Each row is a point on a landscape with many valleys, with its height.
From any point a ball rolls to the lowest of the 2 points nearest to it. It stops when none of these is lower. Distance is the straight distance between rows; heights are no part of it.
J358 (h 35.4): [116 108 134 104 167 128 139 131 133 147 139  96 128 133 124 127 136  81
 159 120  78 127 111 104 149 117 115 111 135 131 130]
J848 (h 65.9): [135 126 111 131  61 164 108 121 162  97 119 126 149  96  70 114 129 105
  99 110 187 115 144 121 102 114 151 145  53 161 116]
J486 (h 4.1): [137 136 126 151 164 115 132 135 113 105 123 103 125 122 118 166 187 150
 199 150 120 118 116 122 133  95  55 115 107  65 146]
J607 (h 57.0): [112 145 104 171  60 124 155 190 115 135 125 164 115 141 162 161 182 203
 138 181  93  72 107 134 117 132 123 180 135  93 153]
J169 (h 55.2): [149  87 103 133 133 114 117 118 110 103 121 136 115 141 125 109 112 142
 120 159 131  99 104  99 176 180 144 134 139  99 126]
J790 (h 50.2): [139 128 101 122 111 123 179 141 157 118 133 164 116 148 102 163  96 122
 119 124 118 102  50 140 149 102 153 165 115 138 140]
J334 (h 43.4): [ 97 139 140  66 160 109 150 133 123 183 138 124 145 167 184 147 117 119
  99 103  98 168  96 139  90 110 133 123 147 137 150]
J674 (h 47.8): [100 178 111 132  77  96 169 130 163  90 111 128 161 125 100  99  90 128
 116 101 157 183 137 153 108 113 158 125  92 139  95]
J974 (h 49.7): [151 132 132 151 128 100 115 144  86 151 139 146 141 129 180 145 182 170
 171 171 114  86 123 142 112 135  67 146 151 100 130]
J952 (h 45.8): [142 129 159 161 123 137  76 112 118 140 120 101 134 101 147  64 154 151
 114 139 143  90 175 120 144 188 113 148 172 109 169]
J606 (h 36.4): [139 173 181 101 197 153 120 110 130 173 130 103 136 174 118 119  90 132
  99  99 154 224 133 120 121 106 144 151 142 155 133]
J755 (h 57.4): [142 102 128 192 116  80  97 132  96  87  97 136 128  79 137  95 127 210
  62 130 145 111 124 153 170 171 158 131 164 125 139]
J689 (h 54.8): [130 141 119 130 105  86 143 143 128 155 163 143 157 135 146  98 148 152
 135 124  90 113  97 129 129 150  96 145 157 106 151]
J973 (h 22.1): [145  60 127 169 137 157 139 122 119 121 112 105  99 137 117 120 163 155
 109 192  89 103 128 121 158 182 105 146 161  75 130]
J504 (h 49.0): [116 118 108 131  84 119 106 137 142  83 117 145 141 109  80 116 108 103
 109  88 165 151 104 134 136  91 190  90  71 201 107]
J826 (h 48.5): [140 140 107  78  92 146 164 155 136 141 120 185 108 145 118 178 116 113
 128 117 116  78  89 148 102  87 164 168  94 135 153]
J396 (h 50.0): [122 166  95 159  69 101 159 151 165  92 123 139 147 106 108  89 110 132
 128 103 125 162 111 142 124 133 140 146 115 110 112]
J936 (h 27.5): [184 148 134 107 124 139 130 103 123 163 167  90 140 170 131 148 133  95
 109 146 133 108 113 113 140 172 115 142 162 145 164]
J997 (h 52.5): [155 137 125 135  98 109 176 135 106 138 161 118 156 162 160 137 139 108
 138 157  79 137  76 121 127  96 120 121 142 135 121]
J312 (h 60.7): [171 137 141 164 146 127  92  70 121 128  96 106 102 128 145 103 113 143
  83 176 147  59 165 160 162 192 119 162 199 122 145]
J257 (h 29.1): [137 102  95 138 134 121 120 123 134 120  91 128 123  96 107 121  94  76
 126 131 179  92  96 119 158 149 157 140 104  92  82]
J249 (h 59.5): [174 180 123 123 194 126 104  70 135 150 110 113  98 160 150 138 110 127
  96 166 180  81 156 163 158 188 109 147 187 125 138]
J958 (h 58.8): [153 167 136  96 200 131  95  80 129 174 118 125 109 169 164 135  99 111
 104 131 181 121 134 138 151 168 119 150 161 111 145]
J683 (h 32.8): [116 123 140 101 143 119 164 125 131 134 169 118 154 133 130 113 122 105
 145 101  82 167 131 105 124 105 110  98 120 113 112]
J77 (h 52.4): [151 148 139 103 132 172 120 116 172 137 148 130 121  85  78 128 100  89
  90  64 149 148 180 125 131  63 176 116 103 189  92]
J261 (h 54.4): [152 210 153 104 119 130 128  98 165 181 128 140 165 169 139  85 118 103
 121 130 115 184 124 154 104 142 139 149 143 158 174]
J880 (h 31.0): [130 141 178  66 221 161 117 116 114 204 135 128 108 173 163 184 115  91
 104 126 137 132 125 121 131 117 155 115 160 170 127]
J862 (h 49.3): [ 92 107 131 138 156 126  80 100 142 122  74  98 136 131 116  79 110 108
 120 117 149 144 131 116 137 189 127 106 125 142 163]
J796 (h 46.7): [ 59 100 125  90 114 137 102 129  91 167 103 148 116 170 183 167 159 115
 128 138 122  93 108 105  84 138 129 122 108 147 123]
J368 (h 55.3): [139 157 111 164  81 112 171 178 116 119 129 183 103 109 177 146 149 200
 116 168  88  55 111 149 122 129 156 178 160  96 148]
J803 (h 54.7): [169 106 136 183 132  88 115 129 108 125 129 150 107  93 141 104 131 197
  79 130  96  83 128 138 171 164 129 130 182 107 147]
J206 (h 38.9): [116 109 170 125 200 117 104 108 128 104  96 102 113 124  97 123  61 119
 147  83 117 186 150 111 166 100 142  44 133 190 129]
J156 (h 50.8): [ 75 120 145  94 157 117  68  95 137 114  85  84 144 142 123  98 109 113
 101 109 176 172 157 143 109 178 117 116 125 154 154]
J403 (h 48.2): [132  91 112 166 124 122 142 161  93 113 131 133  76  98 174 154 178 204
  86 167  86  51 126 146 139 150 118 145 174  86 130]
J914 (h 48.4): [ 66 174 122 123 132 107 123 125 137 112 106 113 155 187 113 117  94 156
 108 110 153 215 154 131 115 115 149  88  96 214 130]
J677 (h 40.3): [119 105 138 148 118 136 132 161 109 138 161 151 139 173 107 174 147 139
 206 144 109 128  93 104 108  82 103 138 106 133 135]
J845 (h 42.2): [127  97 121 193 119 170 131 170  95 116 150 140  76 103 151 219 172 207
 122 184 130  83 133 139 139 110 135 157 133  59 148]
J588 (h 45.9): [128 105 136 139 130 119 112 140  93 142 134 131  94 116 189 143 191 194
 113 153  94  34 137 132 135 165  89 142 175 100 173]
J703 (h 41.1): [ 89 144 125 113 110 131 139 113 155 100 118 162  88 109  91 121  93 108
 101  66 164 193 166 148  94  79 200 114  81 197  55]
J305 (h 52.1): [132 141  87 143 100 105 176 137 149 123 125 156 134 164 125 123 113 162
 119 159  90 114  59 129 162 135 149 170 141 127 153]
J12 (h 57.7): [146 145 122 112 182 118 101  86 115 162 119 158 122 190 155 129  87 141
 114 136 160 122 102 119 161 165 134 131 145 132 151]
J245 (h 33.1): [ 99 120 111  98 167 118 154 123 115 142 106 100 118 135 153 136 166  97
 142 159  80  80 100 117 148 130  95 129 143 108 131]
J714 (h 25.2): [139 123 170  80 158 178 115 129 123 196 159 108 143 142 154 149 150  74
 132 118 100 161 139 124  92 111 112 111 148 139 145]
J378 (h 56.8): [ 83 154 100 139 105 104 137 104 140  96 131 116 127  72 133  91 145 135
 112 101 144 186 188 146 119 124 104 106 110 110  47]
J346 (h 52.2): [137  95 125 104 146 104 116 109 106  91 125 124 124 126  95 111  86  88
 157 108 121 129  99 101 175 117 158 102 125 155 106]
J711 (h 42.1): [145 131  99 118  97 147 150 145 150 124 164 153 134 102  88 138 125 103
 153  94 128 132 119 120 112  97 127 140  82 106 125]
J986 (h 50.4): [124 110 145 203  82 109  81 153  90  82 131 112 156  66 131  73 169 191
 129 125 142 107 162 136 142 136 110 133 127 106 132]
J942 (h 26.3): [166  78 148 150 159 140 140 130 109 124 130 147  96  89  73 152 148  76
 198 121  93  88 130 128 127  85 137  86 119 145 119]
J417 (h 24.9): [130 110 147  91 184 140 106  86 124 169  99 137 104 165 124 112 106  81
 156 164 104  96 159 105 135 174 127 137 144 111 123]
J801 (h 26.1): [150 149 110 178  54 139 128 143 145  71 138 127 151 106  84 126 147 163
 153 143 171 144 143 122 113 117 122 135  74 106 114]
J978 (h 21.1): [140 140  67 121 143 125 154 137 156 146 137 161 104  94 143 148 112 145
 101 138 154  82  86 141 168 130 138 159 120  85 117]
J320 (h 40.2): [110  94 151 136 142 146 110 133 128 127 147 107 148 106 126  91 111  81
 149 105 112 191 146 100 145  94 147  71 114 180  92]
J89 (h 39.3): [176 114 108 118  80 174 130 137 154 130 154 182 131 109  78 123 100 116
 131  88 153 111 126 121 125 104 141 169  90 116 157]
J586 (h 27.2): [116  75 114 152 118 149 138 136 119 136 148 158 112 125 147 147 145 129
 151 175 131  63  81 106 147 127 115 131 127  85 115]
J148 (h 46.8): [135 118 113  74 144 119 149 159 117 142 138 185  95 124 130 165 114 115
 129  74 110 120  73 156 115  82 169 129  96 162 143]
J718 (h 61.1): [159 132  99 172  85 155 113 124 168  94 114  96 139  65 111  90 107 134
  85  95 197 112 139 140 143 145 133 162 107  89 137]
J32 (h 47.5): [103  91 136  98 143 109 111 130 109 106 112 142 139 119  82 102  91 104
 138  93 131 202 154 122 111 135 149  84 110 127  94]
J685 (h 69.2): [ 93  94 107 113 105 104 116 144 140  33  73  81 117 104  94 112 133 102
 129 165 128 107 153 154 114 167 109  92 102 122 139]
J463 (h 44.0): [127 113 136 126 115 146 126 131 118 168 164 148 145 188 132 144 163 131
 186 151 113 104  90 103 111 119  94 161 120 138 158]
J475 (h 58.4): [106 131  97 150 106 110 121 108 150  67 123 100 126  72 118  77 140 136
 127 112 150 146 156 142 121 151  95 102 112 102 102]
J39 (h 21.5): [ 88  82  82 117 117 154 148 147 134 114 146 168  96 129 177 167 149 158
 103 189 124  48  76 126 138 133 130 144 125 112  98]
J501 (h 41.9): [130 123 128 111 131  98 127 131 122 164 132 195 155 165 125 117  93 118
 141 127 107 155 108 101 121 144 158 119 139 142 116]
J742 (h 29.5): [112 142  96 120  79 106 182 174 127 138 127 137 134 123 157 158 151 146
 130 118 118  92  84 132 103 120 124 168 112  98 144]
J800 (h 62.8): [ 90 137  93 152  73 121 115 127 161  83 126 113 161  70 121  96  92 166
  93 102 181 135 145 150 135 140 157 135  91 105 133]
J294 (h 47.9): [126 135 138 129 153 121  72  87 130 133  76  90 135 117 143  67 134 114
 121 136 147 125 156 130 144 191 111 128 155 109 166]
J477 (h 49.1): [162 141 119 111 142  95 121 101 109 167 158 137 122 138 181 117 142 176
  85 132 121  72 128 145 147 170 108 147 189 122 166]
J469 (h 26.9): [147 129 124 116 157 130 140 137 158 131 106 148 138  99  95 130  71  90
 126  60 178 161 123 122 130 106 166 151  99 122  85]
J60 (h 21.6): [152 156 150  71 153 160 122 107 113 191 144  89 140 125 135 146 164  72
 136 130 125 138 155 150 107 154  96 135 146 106 152]
J533 (h 33.0): [137 100 124 131 112 183 107 166 127 127 114 153  93 113 105 233 166 138
 170 123 158  78  98 125 111  87 101 151  62 109 154]
J313 (h 56.6): [145 188 133 143 115  93 156 118 142 115 146  93 166 169 145  81 123 131
 109 120  86 162 118 131 124 125 107 136 166 174 141]
J484 (h 35.0): [143 125 178 121 133 163 100 108 113 138 159 105 148 142 119  93 140  72
 160 124 106 169 158  91 127 100 135  84 124 183 115]
J965 (h 59.7): [136 151  99 140  95 147 112 107 159  75 119  98 125  61  98 110 130 109
 104  96 184 127 174 150 118 133 102 121  97  91 111]
J18 (h 54.9): [149 122 107 109 133 144 109 114 155 119 153 150  94  79  50 128 116  83
 133  57 138 141 156 143 123  91 159 122 110 178  94]
J276 (h 27.9): [137 121 145 161  93  95  94 106 111 110 104  74 177 126 124  80 168 139
 107 140 150 112 145 143 119 182 100 129 151 149 119]
J266 (h 50.6): [ 90 120 116 108  97 150 132 133 144  62 107  89 127  80 101 146 116  67
 107 112 166 133 186 134 121 103 146  83  73 160  72]
J364 (h 11.7): [172 136 119 141 145 141 147 155 131 120 135 122 117 113  84 193 157 140
 183 136 146 102 123 121 136 102  81 127  86  58 134]
J899 (h 42.6): [157 128 163 187 133 139  87 118  94 151 144 106 120 106 144  89 182 179
 149 165 121  81 150 106 147 160  93 160 168  98 160]
J745 (h 54.3): [138 170 112 135 104  88 152 115 145 142 147 136 156 167 153  97 133 159
 112 153  88 118  93 155 145 147 119 161 170 140 161]
J151 (h 44.6): [142 112 117  86 128 141 154 143 145 134 160 165 111 107 109 141 122  91
 148  68 109 134 100 140 111  78 142 113  93 143 129]
J778 (h 43.6): [ 96 113 184 134 186 113 103 110 110 114 107 111 124 147 104 117  80 141
 126  84 151 204 150 127 136  76 161  54  89 207 104]
J247 (h 45.0): [124 166 152 149 153  68 134  95 121 135 113 112 167 175 139 111  72 160
 110  95 161 185 134 129 109 148 117 120 140 148 136]
J419 (h 24.1): [158 159 144  79 144 168 126 116 122 183 158 102 117 140 146 187 144  74
 116 117 133  99 128 157 128 158 116 135 137 124 162]
J452 (h 31.1): [102 112 122 115 161 127 132 127  98 128 110 100 108 153 149 166 185 141
 171 188  94  51 124 128 125 148  71 141 145  89 148]
J953 (h 27.8): [118 131 124 136 112 108 140 123 128 122 167 121 155 131 116  78 136 126
 163 119 113 177 155 107 110 138  98 120 116 122 110]
J656 (h 41.5): [118 155 153 101 208 101 147 119 107 174 120 104 131 166 189 161 102 133
  94 112 123 155 112 138 134 109 122 118 165 143 155]
J590 (h 47.7): [143 112 110 180 147 125 117 153  99 129 134 147 104 124 162 165 172 178
 171 196 127  66 137 128 140 139  88 144 161  58 127]
J829 (h 49.2): [121 118 113  97 129 138 124 123 121 180 158 167 124 182 180 144 143 124
 118 152 131  79 108 111 116 165 132 156 153 114 146]
J828 (h 53.2): [ 99 156 102 149 107  92 162 151 130 137 133 191 112 146 202 136 124 191
  98 181  95  66 109 161 118 146 142 160 166 112 133]
J79 (h 41.8): [155 175 167 126 170 100 122  75 129 148 117  75 162 156 139 113  95 119
  83  85 174 171 143 141 146 154 117 124 144 148 138]
J326 (h 26.2): [ 90 123 107 128  95 115 162 164  90 130 112 100 119 131 169 181 175 126
 144 117 114  78  73 121  99 118  90 140 111 114 116]
J194 (h 45.2): [ 76 107 129  67 135 112 150 147  97 174 110 134 123 136 186 161 149 116
 125 111 102 127 101 117  96 116 132 123 120 112 127]
J16 (h 45.1): [100  88 116 170 149 166 123 135 104 104 116 133  62 136 161 206 183 200
 149 220 119  64 148 126 137 131 104 141 146  56 141]
J767 (h 50.7): [153 143 121 155  94  99 169 136 137 107 142 123 165 169 125 111  95 115
 121 153 104 153  76 112 145 109 162 117 134 161 103]
J937 (h 48.3): [108 162 144 148 107 104 143 116 145 100 125 119 172 157 122  90  83 116
 123 127 110 181  99 110 141  95 171 102 116 182 112]
J188 (h 29.9): [152 105 189  93 157 174 116 130 104 175 159 136 127 132 139 110 143  81
 159 126  93 168 141 106 114  84 141 103 144 163 127]
J815 (h 22.0): [123 128 143 130 160 127 110 102 125 162  79 126 119 140 122  95 136  92
 174 179  99 102 165 120 133 175  93 135 137  75 148]
J253 (h 31.6): [162 122 146 162 103  74 106  99 106 122 108 109 173 109 145  85 136 159
 112 125 132  97 129 147 148 169 102 136 174 131 111]
J172 (h 24.2): [177 114 130 211 100 145 115 154 128  85  86 105 110  64  98 129 169 165
 125 172 161  96 147 133 153 155 117 154 135  62 116]
J838 (h 36.2): [174 126 106 147  78 183 131 152 143 129 152 158 133 106 105 140 124 139
 123 125 150  81 134 114 124 114 136 188 101  78 166]
J189 (h 53.8): [ 62 143 143 107 132 117 136 118 132 102 144  91 145 125 136 105 105 121
  95 114 121 219 195 127 123 101 154  75 127 162  73]
J824 (h 13.2): [146  84 116 128 136 148 142 123 138 119 106 156  61 102  84 135 110  89
 190 168  98  72 116 128 128 121 123 129 105  80 151]
J589 (h 44.9): [ 69 165 114 119  97 117 158 127 170  83 114 154 126 129 104 113  81 122
 101  93 174 191 163 143  82 111 182 125  72 158  94]
J637 (h 51.6): [ 78 164 150 109 140 110 129 110 135 118 138 107 148 176 138 103  84 144
  84 117 126 252 182 125 114 108 151  87 125 184  99]
J131 (h 15.0): [116 121  64 122 101 137 153 145 146 138 136 172 101 115 154 182 122 165
  77 161 137  60  71 147 135 123 142 156 116  85 123]
J479 (h 27.4): [145 140 165  67 189 160 128  96 116 180 113 109  96 164 134 156 115  31
 154 154 117  99 158 113 142 141 135 131 155 137 131]
J40 (h 45.3): [ 91 142 135 113 133  98  82 135 128 126  90 130 175 192 125 109  97 140
 109 102 161 185 135 126 110 137 160  99 106 189 148]
J647 (h 37.2): [158 115 160 190 153 165 108 118  85 139 153 112  98 138 164 147 195 190
 129 204 122  66 155 121 149 159 104 185 182 100 155]
J985 (h 44.7): [133 106 138  82 172 106  95 108 110 151 115 151 144 155 110 110  90  96
 137 114 121 179 143 102 124 147 152 101 134 137 126]
J614 (h 32.3): [189 148 112 161  77 179 133 127 152  90 149 115 150  99  75 147 151 130
 136 140 175 132 144 114 123  99  93 145  78  96 114]
J955 (h 12.8): [144 137 147 129 167 135 116 112 108 147 134 100 142 154 117 134 176 134
 196 160 121 130 143 103 126 126  66 128 128  85 147]
J743 (h 48.6): [154 139 133  92 129 105 138 118  93 158 147  89 143 144 200 139 188 131
 118 131  91  92 119 137 111 139  87 125 156 135 155]
J147 (h 52.0): [154 124 117 155 162  76 120 109 136 131 123 142 112 118 168  99 124 210
  90 121 114  97 106 131 166 165 110 141 179 118 166]
J570 (h 29.4): [107 137 155 122 163 133 153 151 156 141 134 145 117 120 126 122  69 136
 107  97 106 227 128 120 131  59 180  88 118 174  93]
J867 (h 18.2): [140 142 149  98 165 148  95 100 101 176 124  98 141 135 133 123 167  93
 166 173  95 123 155 130 122 142  67 115 133  81 157]
J284 (h 32.6): [127 166 198  83 184 164 147 141 133 179 140 115 131 178 137 121  83 137
 100 106 108 220 131 125 110  74 157 134 145 191 143]
J773 (h 50.1): [181 176 145 106 126 120 126 122 119 184 161 109 148 136 164 136 187 128
 109 104 102 110 136 165 105 138  78 131 164 150 159]
J71 (h 47.4): [120 131 124  93 142 109 108 117  97 147 119 109 110 143 196 134 182 159
 104 133 118  46 127 144 128 170  93 143 160 107 161]
J382 (h 11.2): [100 168 123 130 104 131 180 152 178 130 157 151 142 131 134 123 125  99
 152 110  63 180 105 146  87  80 121 112 108 149 132]
J671 (h 27.1): [112  79 129 107 112 147 122 156 102 137 115 158  91 109 103 197 163 107
 175  86 125  83  90 138  84  84 129 137  83 134 132]
J177 (h 14.8): [147 147 143  74 136 151 178 170 164 145 139 181  96 103 101 161  98 114
 114  75  99 198 123 143  71  50 180 131 108 154 101]
J522 (h 25.8): [157 142 100 124 151 128 140 134 160 153 114 159 128 102 118 143  82  94
 110 108 169 108  89 127 155 120 157 151 117  97  99]
J492 (h 22.2): [ 95  91 115 100 127 139 154 157 120 119 135 129 107 109 126 179 149 110
 176  95 119  87  89 124 101 104  91 135  90  98 130]
J885 (h 33.7): [134  87 147 157 152 140 125 127 120 121 155 129 120 127  88 169 151 101
 213 127 103 128 104 100 130  75 100  94 114 150 113]
J93 (h 30.9): [158 147 168 103 183 143  98 103 128 168 118  82 138 153 128 135  91  82
 117 117 129 154 154 101 176 127 155  89 156 171 135]
J123 (h 52.6): [136 155 108 168  86  94 148 152 133 122 137 146 158  99 133  70 127 173
 129 117 119 131 110 133 138 146 114 148 136 111 132]
J511 (h 58.7): [131 192 139 124 106  91 170 135 143 145 153 131 167 151 152  81 139 142
 143 122  61 181 152 137 108 119 113 119 164 141 136]
J798 (h 19.7): [ 82 148 142  94 117 138 166 158 163 155 161 124 134 153 162 120 138 105
 132 116  47 194 120 130  86  78 133 110 134 160 144]
J329 (h 28.9): [162 147 176  67 193 162 109 109 124 186 136 107 112 138 146 141 113  56
 125 127 126 129 140 117 160 118 161 119 164 161 134]
J681 (h 55.4): [ 76 130 133 116 126 108 139 117 125 100 123  95 131  94 118 112 127 101
 115 122 130 207 188 134 105 108 121  96 132 117  39]
J468 (h 48.1): [ 96 110 125  63 133 154 104 122 117 188 133 142  99 177 189 167 151 102
 127 131 130  82 131 114  92 168 112 140 134 149 148]
J612 (h 53.5): [ 67 124  98 117 119  78 124 135 144  87 103  98 158 134 108 104 111 130
 107  94 152 173 157 131 106 153 117 104 131 151  96]
J665 (h 57.3): [185 124 117 133 121 167 108 119 131 130 144 141 109  70  55 108 154  86
 165  56 155 117 176 142 103  75 143 126 106 177  98]
J160 (h 64.5): [ 79 118  86 123  75 146 114 128 178  74 118 133 137  98  94 126 115 133
  87  89 188 123 147 152 115 135 145 126  74 152 120]
J805 (h 48.7): [108 152 114 153 143  69 131 112 115  89 104 118 139 138 117 110  61 168
 117  78 178 189 112 146 135 117 121 118 111 127 118]
J982 (h 68.4): [ 95  70 107 131  94 138 104 129 140  59  86 110 134  90  62 132 131  99
 135 139 154 102 132 143 123 153 122 102  76 129 124]
J374 (h 42.7): [129 123 160 177 108 142 111 138  80 154 166 130 100 128 199 148 206 202
 106 171 105  40 151 136 121 145 122 179 182 127 170]
J200 (h 52.3): [175 202 146 114 114 128 135 115 146 192 151 127 169 133 161 118 136 114
 102 110 133 131 125 175 112 155 121 171 164 137 148]
J786 (h 17.5): [107  97 119 105 145 135 148 141 133 132 133 154 115 108 140 151 125 114
 150 100 126 118 100 127 122 139 111 134 132  57 147]
J280 (h 50.3): [148 128 157 105 153 166 150 135 158 139 152 141 106  61 106 136  95  98
 117  56 126 159 147 138 142  35 189  94 120 170 103]
J704 (h 35.9): [ 83 164 151 139 135 131 144 135 151 114 103 156 118 107  95 121  66 138
  99  85 149 233 154 143 117  46 193 101  86 191  68]
J22 (h 38.3): [133 142 116 141 106  87 121 125 124 135 121 168 166 169 137 100  82 151
 126 131 131 155 119 103 126 176 156 132 137 145 157]
J720 (h 49.4): [ 78 144 105  85 114 140 137 131 158  67 111 108 124 101 113 159 111  84
  80  87 206 145 176 152 114  89 145 100  81 179  78]
J383 (h 20.3): [135 109 136 131 131 133 108 112  96 136 142 113 170 144 120  99 154 119
 175 145 130 155 143  90 135 151  88 120 131 115 126]
J260 (h 33.3): [100 128 126 145  63 106 115 129 146 100 115 141 180 159 121  82 128 148
 127 139 136 146 132 112 105 166 149 117 112 161 147]
J395 (h 51.7): [ 68 131 124 119 167  80 109 129 133  80  99 105 125 140 119 114 101 152
 109  88 175 205 154 139 108 126 113  86 106 150  96]
J600 (h 50.5): [126  89 131 100 141 108 105 116 120  76 101 122 126  99  69 109 104  70
 160 105 110 145 142 120 144 109 152  73 108 157 107]
J987 (h 30.3): [180 132 133 147 114 129 116 112 107 129 127  80 171 165 111 129 135 103
 102 162 132 138 127 109 145 175 127 122 171 150 126]
J115 (h 25.7): [142  98 121 172 105 141 131 136 126 125 147 151 144 122 116 115 150 141
 179 150 137 113  87 101 147 130 105 140  98  83 118]
J216 (h 20.4): [175  77 116 116 144 132 136 120 131 102 124 150  70  83  81 142 130  81
 176 105 111  82 101 143 130  99 137 109 127 132 133]
J348 (h 67.3): [142  99 120 135  82 155 106 138 122  81 105 120 144  96  47 127 118  98
 146 119 178 111 136 120 128 122 141 115  65 121 109]
J517 (h 3.8): [139 105 112 157 122 136 117 125 141  90 101 123  98  75  98 116 120  96
 167 159 121 109 127 123 147 163 110 127 114  64 137]
J371 (h 19.6): [103 187 103 136  94 129 189 137 188 103 142 171 115 119 115 123  89  99
 139 113  87 184 138 168  89  84 136 119 124 129 124]
J770 (h 21.7): [144 154 120  94 116 129 163 155 175 121 146 161 118 109  91 113  82  92
 116  74 143 195 139 126  91  81 169 143  94 133  86]
J362 (h 39.2): [139 154 168 101 210 125 129 104 133 182 125  91 140 153 158 113 109 116
 100 101 134 194 120 132 128 127 116 138 163 137 127]
J957 (h 27.6): [ 98 145 166  98 159 145 154 153 153 159 150 143 132 153 135 105  84 120
 124 103  68 222 115 124 120  77 166 111 139 176 131]
J110 (h 42.0): [146 163 133 120 117 115  87 105 130 147 122 142 162 199 119 107  80 118
 123 116 169 163 126 117 127 160 161 139 139 173 152]
J568 (h 46.6): [146 110 146 192 113 116  99 118  84 101 134 112 145  85 128  98 156 176
 179 154 130 111 155 116 149 146  75 136 145  69 141]
J111 (h 31.4): [165 117 125 130 133 174 115 131 116 142 157 115 119 162 143 141 173 151
 134 200 131  72 134 107 142 180  94 161 162 110 145]
J434 (h 47.6): [117 105 154  88 145 153 151 157 132 148 167 142 108  87 128 153 117 104
 134  76  74 153 133 129 132  58 169  70 117 151 115]
J940 (h 58.6): [ 91 132 115 172  88 125 127 176  77 135 118 137 106 151 173 189 197 229
 141 182 112  71 111 135 107 121 107 159 122 102 138]
J373 (h 14.6): [152  77 120 177 128 177 125 135 126  98 112 121  85 111  89 145 141 150
 160 195 102  96 125 116 168 164 112 144 125  61 155]
J432 (h 27.7): [132  64 123 140 147 185 123 126 118 134 143 129  92 164 131 147 163 156
 118 222 105  73 141 105 152 176 119 169 173  94 125]
J698 (h 23.5): [119 108 136 181 113 108 111 123 107  95  79  83 158 114 106  95 155 110
 145 173 150 110 133 115 137 171  95 117 135 110 108]
J551 (h 48.0): [ 59 157 110 105  94 103 158 144 170  85 122 127 130 117 129 159 113 121
  83 107 184 157 179 158  99 106 158 103  65 184  84]
J890 (h 33.6): [186 128 138 158 120  88 120 100  95 139 125 102 160 143 140 120 142 136
  98 164 121  96 123 154 149 159 104 139 203 130 112]
J849 (h 38.0): [150  90 109 171 110 183 127 176 138 116 137 147  86 113 117 202 165 170
 152 156 137  81  94 115 145 118 121 151  96  74 156]
J520 (h 15.6): [136 110 120 189  73 135 128 125 118  85 139 123 156 126  96 111 149 160
 153 156 156 137 101 108 136 137 122 117  74 100 115]
J752 (h 53.6): [136  92 102 127 141  94 113 113 112  87 104 126 143 149 111 110  90 122
 125 113 144 141  92 110 170 160 143 102 124 143 119]
J715 (h 21.9): [116 160 150 106 133 146 168 152 174 123 139 191  94 108  95 138  79 119
 109 106  73 237 137 159 100  36 188 111 129 167 102]
J651 (h 28.8): [ 65 107 108 127 110 116 121 133  76 128  95  98 108 148 164 172 182 148
 139 157 118  55 116 112 110 146  81 136 134 108 110]
J702 (h 44.8): [101 119 120 125 120 118 117 130 143  95 146 114 149 127 113  86 102  99
 127  93 129 177 118 106 145  87 174  85 106 203  91]
J893 (h 33.2): [135 152 103 131  79 160 167 169 154 136 138 151 127 112 137 155 123 147
 108 124 135  67 118 133 125 120 138 206 123  78 169]
J633 (h 34.3): [134 116 167 122 200 118 111 113 111 170 135 118 126 142 120 135  79 118
 126  99 111 162 125 105 183  94 161  71 156 181 143]
J101 (h 18.1): [165 100 113 192 114 108 126 148 118  84  83  94 132  92 104  99 158 153
 127 154 133  98 122 121 153 164 103 138 144  96  99]
J367 (h 27.3): [ 98  91 124 167  52 132 101 142 124  83 131 122 162 126 116  88 142 159
 131 150 144 146 127 103 112 159 142 122 104 128 135]
J675 (h 12.0): [119  99 108 126 148 123 123 132 142 130 125 135 124  76 124  99 110 117
 164 124 124 128 126 118 136 157 109 132 132  67 126]
J602 (h 50.9): [117 153 113 113 118 127 144 132 123 162 147 156 122 176 206 143 146 168
  95 181 131  66 135 126  94 166 124 156 168 127 136]
J594 (h 56.4): [157 114 116 111 156 133  99  77 120 123 141 128 120 158 149 110 108 140
 115 176 134  94 118 114 171 182 132 138 156 106 156]

For each start below, name the point where the ball stops.
J800 | J22
J368 | J957
J313 | J326
J12 | J22
J590 | J517
J665 | J326
J18 | J326
J395 | J957

Call two points neighbours if one is among the 2 nearest of the other. Go from one point of each pair to the other, from neighbour to neighbour, staying as low as possible. Name the highest point that can't be avoided.
J60, J101 | J890
J486, J326 | J358
J131, J520 | J586
J517, J101 | J172
J131, J177 | J469
